Points on a hilly landscape, in no order, each with its height.
From any point a ball rolls to the lowest of the 2 points nearest to it. It stops when none of these is lower. Distance is the straight distance between rows; heights are no part of it.
gimo: [ 40 -25  20   9  20 -18  10  -4  38   7 -44   4   4  -3 -36  28  -6  27
   5  12  10 -17  -4  23  14  27]  (h 353)
Rizi: [ 20  -5   2   0  -4 -48  19 -14  43  -9 -52 -17  17 -13 -17 -13   9 -22
  24 -18   8 -27 -54  20  10 -13]  (h 444)
noz: [ -4  18 -11  47  -1  17   3 -47  -1 -43 -25   1 -54 -25   2   8  -1 -29
   5 -24  50  10  -5 -15 -11  30]  (h 331)
Gapir: [-12  -4   0  -9 -10  10  -2   1 -55  10  40 -18  -8   8  31   7 -54  42
  14  11  -3 -45  -1  41 -20  14]  (h 587)
Rav: [ 27   3 -16 -33  -3   4  48 -44  40 -32 -25   9 -11  17 -18  28  15 -20
  34 -12  16  14  18 -10 -14  11]  (h 496)
gipu: [ -7 -31   3  26 -34 -20  -5  19 -27   9  66  26   6  28  19 -30 -61  27
  16  35 -53 -23   8  28 -15  -7]  (h 537)
Kemez: [-21  21  11 -28 -40  -4 -34   8   6  10  34  21  -5  17  12 -24 -15  18
 -19  18 -33 -10   1   1 -39 -53]  (h 290)
Bomal: [ 16  17 -27 -35   8 -21 -27  32  12  12  -4 -11  27 -13 -28 -47  -2  25
  38  25   8 -22  21  -7 -18  34]  (h 250)
vimiv: [-32   0   5 -20  38 -26  -7  57  -7  -2   3 -19  14 -15  14   4  10  -1
   8  -2   3   1 -16  -6  22 -54]  (h 230)
kalo: [ -3  31   3 -20   1  31 -24  30 -10  22  10 -25  14  -9 -17 -12 -29  21
  -4  36   0 -40  14   0 -41  35]  (h 185)
geni: [ 38  26 -18  69  28  21 -26  16  -3  14 -39  -6  -1   1  15  19 -12   4
 -38 -17  11 -13 -31 -14  16 -10]  (h 601)
mebi: [ -1 -37 -21 -46 -12 -47   6  18 -16   2   8  20   1   6  17 -30  19   7
  20   3  -8   8 -10   7  -8  -4]  (h 533)
lisu: [ -7 -18  20 -19 -39  27  38 -26  29  37   3   6   2 -14  30  11  -6  16
  -4  34   3 -32 -21  28  15 -16]  (h 405)
vov: [ -9  53 -33  17  29   2  39  13 -12  -8  -8 -36  -7   5  10  29  16 -28
   8 -31  56  -2  -6  -7  62  32]  (h 648)
fop: [-21 -35 -59 -31   5 -46 -17  63 -16  22  26  35   7  12  22  -3  10  14
   7   0 -24  31  17  26 -29  25]  (h 562)
Fisov: [ -5  27  12  -6 -10  27   2   5 -37   0   9 -40  -2  -2  24  35 -18  39
  11 -29  31 -24  -3  21  19  12]  (h 610)
kameb: [-12 -10  19 -22  -8 -10   1  35  -9  -1  33 -20  32 -19  29  -4 -19   8
  30  21 -32 -16 -18  -7 -15 -42]  (h 299)
tov: [  8   7   6 -37 -18  37  -9   5 -14  24  14 -33  30  61 -27  31  29 -32
   6 -10  -8 -27  -7 -17  25  32]  (h 643)
datid: [  5   9  -7   5  56 -34  -1  -4  10 -41   0   1  -3 -21 -12  15  -3   5
 -16  -6  38  22  16 -11  -1  14]  (h 220)
vufu: [ -9   0  15 -13 -18  32  38 -22  15  48  25 -29  37 -19  15  -2 -30  36
  -6   9 -42 -27 -20  25  31 -26]  (h 368)
sivav: [-12 -21 -20   7  29 -11  -8  26 -30 -30  -6 -15  36 -10   0 -42 -24  -8
 -18 -43  21  17  -5  38 -27  10]  (h 167)
pebu: [  6  -2  54 -11 -29   9 -30 -27  29  30 -13   4  13 -16  -2  22  12  -3
  -8   5  26   0   6 -46  -7 -20]  (h 283)
pefo: [-34  14  -5 -45 -29  -3  -7  46  -2  14  47  21 -12  25 -14 -53  -8  17
  24  30 -61  19  19  -4 -35 -38]  (h 209)
kal: [  1  42  12  28   5 -30  27 -70  16 -10 -73   6 -21  22 -19  15  23 -17
   3 -35   9  19   8  37   1   8]  (h 545)
tevi: [ 38  38  16 -26   2 -25   5 -16   8   6 -54   0 -17   8 -48  -4 -13  31
  12  -1  13   1   2  16 -10  -2]  (h 301)
mef: [-17 -21  24 -17  -1 -29  -1 -33   5   1 -52  14 -44   4 -13   4  35  -9
 -20 -51  42  26  32 -12 -33  14]  (h 392)
fuz: [  8 -38  17 -23  18  -6  -2 -13   2   3 -16  22 -25  34 -31   5  22  -6
 -16  -8  22  20  37 -33  -8  15]  (h 429)
Mub: [ 11  -1   9 -22  -5  29  34  16   7 -18  11 -15 -15  -4  11  25  -8  -5
  -4   5   7  -5 -12 -42  -2 -30]  (h 347)
nule: [  8  13 -13 -16 -22 -21 -26 -15   7 -35  32  38  40  -4   1 -60   6   1
  15  36 -27  37  25   4 -11 -19]  (h 399)
zabe: [-54 -14  36 -13 -27   9   6  24  -4  18  67 -25  22 -21   7  17 -42  -7
  -2  20 -50 -27   6  12 -43 -19]  (h 354)
nenit: [-22   2  31  27 -27 111  22   3  -4  22  29 -22 -24 -16   4  25 -14   6
   5  15 -23   5   8  -9  -4  28]  (h 708)
kot: [-27  -7  31 -29  24 -20 -16   7   2  19   7   4  25  14 -18   8  26  -4
  -3  46  16 -13  14  -4  24   4]  (h 675)
fazu: [ -4   7  21  47  19  42   9  30 -42  35  16 -48 -19 -19   4  41 -30  16
  -1  15 -65 -45 -19 -18  -8   3]  (h 657)
loma: [ -9 -18  -6  11  -4 -25 -15  60  18 -28  -2   5  18 -13  12 -32  -6  11
  -5 -36   6  13  25  12 -23 -15]  (h 83)
mizan: [-32 -30   3  17  -3  36  -7 -24  -8  55  43  -5  11  -7  -2  22 -13  -3
 -41   2   2   9 -18  18  65  36]  (h 701)
pof: [ 10 -20 -12 -24  -8 -63  36 -14 -21 -21 -24  18 -11  30   9 -36  27 -29
  29   3  11 -27 -26  25  -5   1]  (h 500)
Gegan: [-25  -8 -20   2  37  49 -11  48 -28  23  32 -31  12  44  20   9  -9  -6
  -3  14 -25 -57  -7   3 -21   8]  (h 604)
napad: [ -6  10 -15 -69 -15  -7   6  -4  13  34  15   0  18  21 -19  26  18 -24
  -5  19  12 -12   1  -2  28  14]  (h 661)
rari: [ 28  -7 -22 -13   8   0  28 -36  18  16 -38 -25  10 -32  -8 -28  -5  -9
  16 -24  23  -2 -39  -2  34   1]  (h 471)
kam: [  5  -8  -3  -6 -13  14  15 -10  -1  20  -6  20 -29  25  -6  30  -2   2
 -40 -20 -15  16 -13  18  29 -29]  (h 436)
Lofi: [ 23   8   4 -20  -9  -1 -28   7  -7 -14  51  -5  54   6 -12 -33 -18  30
  19  18 -38  12  51 -20  12 -14]  (h 455)
mir: [-29  32   5  23 -17  12 -38  26 -35  20  44 -13   5   8  34  -5 -41  16
 -30  -4 -41 -40   3   6 -27 -42]  (h 355)
puz: [  3   3  -9   0 -22 -43 -48  -9  20 -37   6  48 -11  -9 -23 -40   0   3
  23  23 -23  29 -17  26 -18 -29]  (h 345)
sado: [  9 -28  11  11 -22 -28 -27  44 -15  -6  73  10  39   8   3 -29 -50  42
  41  20 -41   5  31 -25 -24   3]  (h 501)
Guso: [-10 -27 -29 -12  29  -3 -14  47 -23  18  20   3  11  24  22  20  -2  -6
 -29   5  -9 -11  12  18 -15  17]  (h 585)
Gik: [-13   7  -5  65  38 -31   6 -37  15 -47 -21   0  -8 -15   4 -29  20 -44
  24  16  22 -19   5   1  53   0]  (h 382)
Ravak: [-15 -14 -30 -12   2 -20  -4  76  16  -3  37  32  17  21 -20 -67  -6  24
  46  16 -38  47  11 -22 -23 -19]  (h 77)
kegup: [ 12  16  -5   2  20 -43 -13 -10  29 -12 -45  16 -19 -29  -8  -6  53  -9
 -11  33   2 -13   4 -14 -17   9]  (h 598)
zugon: [ 17   4 -21   6 -20 -17 -21 -22 -13 -32 -19  21 -19  13  12   0   9  -7
 -14 -26  -3   4 -11  31  -4 -14]  (h 478)
zeter: [ 39 -25  -5 -25   9 -48  -1   4  22  10 -35  -3  43  -9 -21   7  -2   0
  49  11   7 -16 -20  33 -22  23]  (h 400)
sipe: [  3  19 -18  30  17   8  25   5  43 -40 -38   8 -49   9 -16  42  48 -19
  -8 -31  -4  15  24  -9  21   2]  (h 559)
Neda: [-15  21  -3  63 -21  53  29 -21  13  -6   2  16 -19   3   5  -2  24 -43
 -20 -33  42  47  28 -26  42  43]  (h 681)
naze: [  1  -2  17   9 -27 -16  -1  12 -32  -3  24   9  10  43  -2 -16 -51  13
   3  27   7 -40   2  53   3   5]  (h 565)
Votu: [ 35   8 -42  32   9   4  11  30  17  -1 -46   1 -30 -16  15  41  12 -13
 -27 -35  -7   7 -15  -2   8   1]  (h 582)
Melu: [ 27   1   9 -32  15 -17  -7  -8  12 -10 -18  10  33 -27  -8   1  -6  -3
   1   0 -30  59 -17  -7 -37 -54]  (h 289)
repiv: [ -9  26 -21  26  -6  42  14 -14  -9  -9  -1 -33   0 -10  34  36  10  -1
  18 -38  58  -7 -29  33  33  35]  (h 630)
pomer: [-36 -24  26  -2   9  16 -28 -32 -12  31  24  20   3  15  -7   1  11   4
 -52  21  29  11  26   1  32  16]  (h 689)
muv: [-13  21 -19   8   0  59 -18  23 -42  19  14  -8 -47 -23   1   5 -17  11
 -33   7 -23   8  23  -6   3  13]  (h 418)
fune: [  6 -16 -13   5   6 -16  59 -34  13 -14 -27  13  -2  40  14 -31  11 -10
   0   8  30 -29 -18  26  27  -9]  (h 470)
fubi: [-35  -4   1 -13  -9  11 -21 -25 -55  33  52  -6 -17  13  17  30 -19 -16
 -44 -16  11   3 -31   6  42   1]  (h 716)
Bapu: [ 19  -9  -2 -12 -10  32  18 -40   2 -24   9   6   6 -25  25  36  22 -35
 -20   0  -1  30 -21 -35  11 -13]  (h 292)
vigak: [ -9 -15   6  24 -29  89  22 -12  13  21  10   1 -11 -15 -13  -4   3 -26
   1  -7  13  31  12 -18  33  34]  (h 695)
buvi: [ -5  12  26   6  10 -15  -2 -18  26  -1 -22  20  10  10   1 -21  -3  -6
 -22   4  34   2  -2 -23  -8 -50]  (h 216)
venuz: [  6 -11  -7 -29   6  28 -23   6 -32   9  26 -18  18  65 -10 -19   9  -6
   9  19 -18 -54   8  -3  -5  18]  (h 623)
dib: [ 23  18  13 -22  18   8 -18  -6 -33  33 -33 -27  -1 -11 -31  -4 -29  38
   9  12  11 -17  -9  10 -26  26]  (h 244)
fiban: [-12  47  33   6  -9  -3  21 -30  15  15 -63  -6  -8  -7 -12  12  56  -3
 -21  -1  22   3 -11  16  22  16]  (h 568)
sazez: [ 39 -23 -12  28  25  31 -20  49 -25  25   2 -35 -19   3  -4  32 -18  29
  -9 -17 -28 -35  -4 -26   8  17]  (h 636)
kevur: [  0  14   5   6 -26 -52 -21 -15  26 -24 -10  48   1   3   5 -28 -14 -30
  -8   5  14  26  -1  -6 -45 -47]  (h 284)
baram: [ 12  42   3  27 -24  56 -12 -11 -10 -23  -1  -6 -32  -7  -8  12  -3   2
 -25   1  20   1   8 -14  -2  19]  (h 383)
nekor: [-15   5  26  25  19 -20  28 -52  35 -23 -45  -1 -14 -37 -11  10  57 -41
 -13  21  16  -1 -17   0 -10  39]  (h 586)
gitev: [  8 -10 -21  30  35 -44  -2   6  23 -56 -42   9 -33 -11   1   5  65 -22
  -9 -15 -23  -2   5 -12   1   3]  (h 581)
dom: [  5   1 -23  41  28 -30   2 -52  16 -37  -7  19 -47 -27  -8  10   1   7
 -19  -2  39   9  21  -4  20  40]  (h 275)
Fepas: [ 11  21  44   2 -32  16 -22 -51  13   7 -43   7 -26   4 -30  28  12  -8
   2 -33  45  20   7 -27 -27   5]  (h 341)
visim: [ 23  28   9  39 -15  -1   3 -48 -17  -6 -57  11  -3  19  -4 -13  -8  -7
 -12 -35  12  24  -7  33  23 -28]  (h 514)
tet: [-20 -41 -26  -2 -23 -41 -19  81  33 -12  14  30  33  16  14 -57  34  33
  72  -8 -14  36 -14 -28 -41  -2]  (h 210)
bika: [-60  11   8   1 -19 -33 -35  40 -30  43  64 -10  13  -4  25  12 -36  -6
  -7  10 -63 -39 -13  20 -68 -16]  (h 390)
pogif: [ 19 -10 -15  -3 -27   7 -20  10 -46  -7   7  14 -31 -19   3  12 -26  14
  -4  -7 -28  20  22  26 -14  13]  (h 454)
Munu: [ -9   5  29   7  27 -30 -10  22 -29 -21 -20 -31   6 -31   8 -20  16 -12
  16  -2  30 -14  -6 -30  39 -23]  (h 288)
Lere: [ -6  -9  23  39  30   3  -6 -30  -2 -26 -23  -6  10 -45   9 -43  11   0
  15  18  28   6  20 -15  36 -15]  (h 338)
rok: [  9  -6 -19  27   9   8  43 -65  52 -48 -36  21 -40  -9   9  36  31 -18
  34 -32   1  22  21   2   9   0]  (h 530)
patu: [ 18 -14 -23  -3  -9  17  26 -38  27   8 -33   6  -2 -21  41 -23  30   0
   0  12  12 -20 -21   2   9  -8]  (h 439)
Talit: [ 30   7 -51 -33  -6 -45  -8  26  16  -8  24  33  18  16  -8 -45   5  41
  52  35  -7  13  26  -4 -32  42]  (h 314)
Fitam: [  1  -9  15 -17   7  16  20 -35  17  -3 -16   6 -28  33 -21  38  45 -32
  14   2  43  -8  -1 -13   7  37]  (h 464)
Balo: [  6 -28  15 -29   8  11   6 -35  -3  18  52 -28  66 -19  11  14 -32  29
  15  -5 -43  13   5   5  22 -26]  (h 303)
Sis: [ 11 -34  27 -27   1  -8  -5  25  36 -15   4  -6  52 -35   4  -3  10  18
  23  15 -54  15 -26   3 -36 -38]  (h 351)
zalu: [  7   9   4  40  35  63 -21  32 -20  19   8 -27  -8  34  -7  31 -16   0
 -41 -27   9  -6 -17 -33  -1   7]  (h 618)
vofu: [ 17  -1   3  -1 -22  26  42  30  -3   2  14  -1 -51  13  -5  13 -27  21
 -35  -1 -46 -15 -23  -6   9 -36]  (h 395)
kek: [-26  35 -13  23  10  11  24  -8 -10   7   5   6  -2  31   0   3   3 -59
 -12 -12  51  22  18 -18  49   9]  (h 664)
labak: [-14 -27  -1  -5  34 -29   3  59 -10 -11  10   3  -5 -36  -1 -19 -12  14
 -35  -6  18  37  19 -24 -20   3]  (h 156)
tarul: [ 23 -16  11 -29   3  14  -8 -36  -8   8  10 -14  48 -38   1  26 -21 -16
  -3  -9 -18  53  -6 -22   1 -24]  (h 212)

For each start below, name the point where the ball stops.
zalu: buvi
nenit: loma
kek: buvi
pomer: patu
kegup: buvi
pogif: loma
